Each row is a point on a tangle of strands that fork, close into loops and nearly touch. The rows are in no order.
In the rows, zero is written as 128.
Points whose rows are less than 54.2 apart are linked; no others are. Some points are linked to none.
Z748: [109 137 141 196 158 140  95 122 131 150]
Z539: [120 119 140 151 166 167 152 101  74 169]
Z457: [145 108 111  68  91  85 133 146 158  94]
Z118: [129 145 143 116 108 145 132  73 110 133]
Z821: [155 145 102 147 172 154 167 172 137 119]
Z823: [127 112 105  78  85  91 138 168 114 120]
Z410: [116 107 154 144 176 163 116  63 104 134]
Z99: [143  97  84 113 185 122 151 123 140  90]
Z802: [163 158 115 137 166 157 147 164 147 101]
Z687: [ 93  84 123 106 167 131 103  82  79 108]
Z388: [132 150 141 114  70 133 164 134  97 171]
Z35: [125 161 155 130  79 146 140 122  92 167]
Z576: [122 110 115 109 153 137 143  67 101 122]
Z836: [107 141 145 146 138 147  96  94 109 131]
Z194: [154 135  95 149 167 146 186 166 131 138]
Z144: [146 138 112 110  96 127 170 117 127 140]
Z898: [ 85  99 118 167 159 103  70 119 157 118]
Z858: [167 124 148  77  67  98 158 111 167 119]
Z224: [164 150 117 112 105 134 182 127 156 133]
Z939: [108 131 146  96  87 116  76  92 112 104]
Z14: [ 94 106 132 120 167 136  91  78  89 112]
Z644: [156 122 154  83  58 103 157 113 135 135]
Z149: [129 134 113 127 139 145 171 106  93 151]
Z841: [158 134 149 106  61 103 183 171 128 161]
Z720: [121 146 141 184 107 118 101 117 175 154]
Z304: [128 146 156 158 149 174 144  62 103 157]
Z796: [168 158 141 130 101 134 158 209 147 136]
Z205: [ 98 137 139 169 109 116  75 144 133 139]
Z924: [108 106 104  70 104 106 107  95 108  99]
Z803: [104  99  87  74 122 102 115 114  91 101]
Z302: [128 107 100  65  96  93 129 116 135  98]
Z338: [107  88 152 185 195 151  97 117 136 143]
Z605: [152 149 103 134 114 135 183 169 131 153]
Z593: [156 139 151  84 107 110 109 198 160  86]
Z649: [161 158 120 118 145 146 134 171 157  94]
Z650: [105 114 158 182 184 176 116 116  94 161]
Z544: [ 85  95  96 173 136  84 106 117 163 154]
Z910: [ 86 116 139 172 168 141  78 138  88 139]
Z6: [152 135 134  83 121 116  98 185 159  66]
Z934: [131  90 107 109 177 141 161  68 110 120]
Z637: [133 136 149  87  69 118 135  98 120 134]
Z642: [115  98  72  97 153 105 139 141 113 101]
Z200: [178 129 162  88  88  98 144 168 182 104]
Z182: [ 98 104 143 145 173 136  76  90 116 111]
Z400: [ 94 136 142 156 118 118  63 128 134 122]
Z28: [160 175 178  88 116 159 117 191 123  96]
Z848: [113 101  75  79 130  95 124 144 111  99]
Z655: [154 149 111 124  98 126 177 186 137 145]
Z700: [101 124 125 200 152 123 108 133 152 163]
Z533: [119 123 125 139 153 158 160  91  85 157]
Z975: [136  92  96 114 181 131 166  97 125 113]
Z845: [110 134 123 196 131 109 114 117 172 163]
Z622: [144 124 105  90 129 110 111 162 164  75]
Z652: [ 93 107 110 176 144  95  81 118 167 132]
Z96: [ 92 121 110 180 106  87  95 156 156 160]
Z444: [170 137 137  97  90 111 151 159 175 106]
Z41: [160 175 151 117 130 167 131 201 130 106]
Z620: [140 154 152 126 107 156 146  56 120 138]
Z429: [110  86  82  97 167 115 141 118  94 108]
Z492: [102  87 141 199 194 137 105 126 149 158]
Z230: [172 174 155 123 116 154 143 202 142 121]
Z976: [170 153 130 109 115 132 146 167 170 106]
Z390: [140 121  88  95 147 113 131 145 157  77]
Z968: [101 117 125  74  97 105  84  92  99 102]
Z426: [133 104  79 129 178 131 169 157 111 119]
Z857: [ 88 129 117 180 119 100  78 164 144 151]
Z3: [142 117  89 112 173 129 128 148 153  73]
Z94: [100  96 123 203 171 116 125 127 157 173]
Z284: [128 163 171 140  72 145 116 115 111 162]
Z264: [ 91  95 131 167 182 122  68 112 136 116]
Z874: [130 166 167 184  85 134  96 118 164 154]
Z834: [136 139 109 119 123 135 171 102 112 143]
Z508: [125 145 148 107  79 131 120  89 112 133]
Z657: [126 164 169 158  85 145  99 109 127 147]
Z881: [173 136 162 106  67  93 178 180 150 148]
Z580: [108 142 151 178 147 144  94 106 126 140]
Z292: [108 115 151 164 179 171 131 110  73 165]
Z833: [146 141  96 142 137 145 195 154 117 158]
Z917: [ 99  85  94  98 168 117 123 100  81 113]
Z762: [ 95 133 142 128 108 117  57 110 120 109]
Z75: [145 143 143 107  61 118 175 150 106 170]
Z67: [127 158 161 157 133 166 129  61 118 142]
Z183: [ 99 120 116 109 133 128 120 111  74 135]
Z238: [175 148 116 112 107 133 176 111 174 121]
Z380: [162 156 172  90 111 130 114 199 143  94]

A fork is a point with three links, a tip a point with one. Leave the first point through the second and follow the links. Name the first fork or tip that comes.
Z35; Z284 -> Z700
Z96; Z857 -> Z924
Z762; Z400 -> Z96
Z390; Z3 -> Z576
Z858; Z644 -> Z304
Z304; Z67 -> Z858
Z687; Z14 -> Z544

A piece is all that can be reached along the links. How many separate loops has the piece of each point below (a circle has one, a figure eight two, a Y none), and how many tips (points with one link)?
Z834 -> loops 0, tips 2
Z622 -> loops 0, tips 2
Z457 -> loops 0, tips 3
Z94 -> loops 0, tips 3

A tip is a point with one link. Name the tips that can be reached along the links from each point below, in the order of the rows.
Z400 -> Z457, Z544, Z96
Z834 -> Z650, Z238
Z700 -> Z836, Z338, Z881
Z620 -> Z858, Z304
Z380 -> Z576, Z200
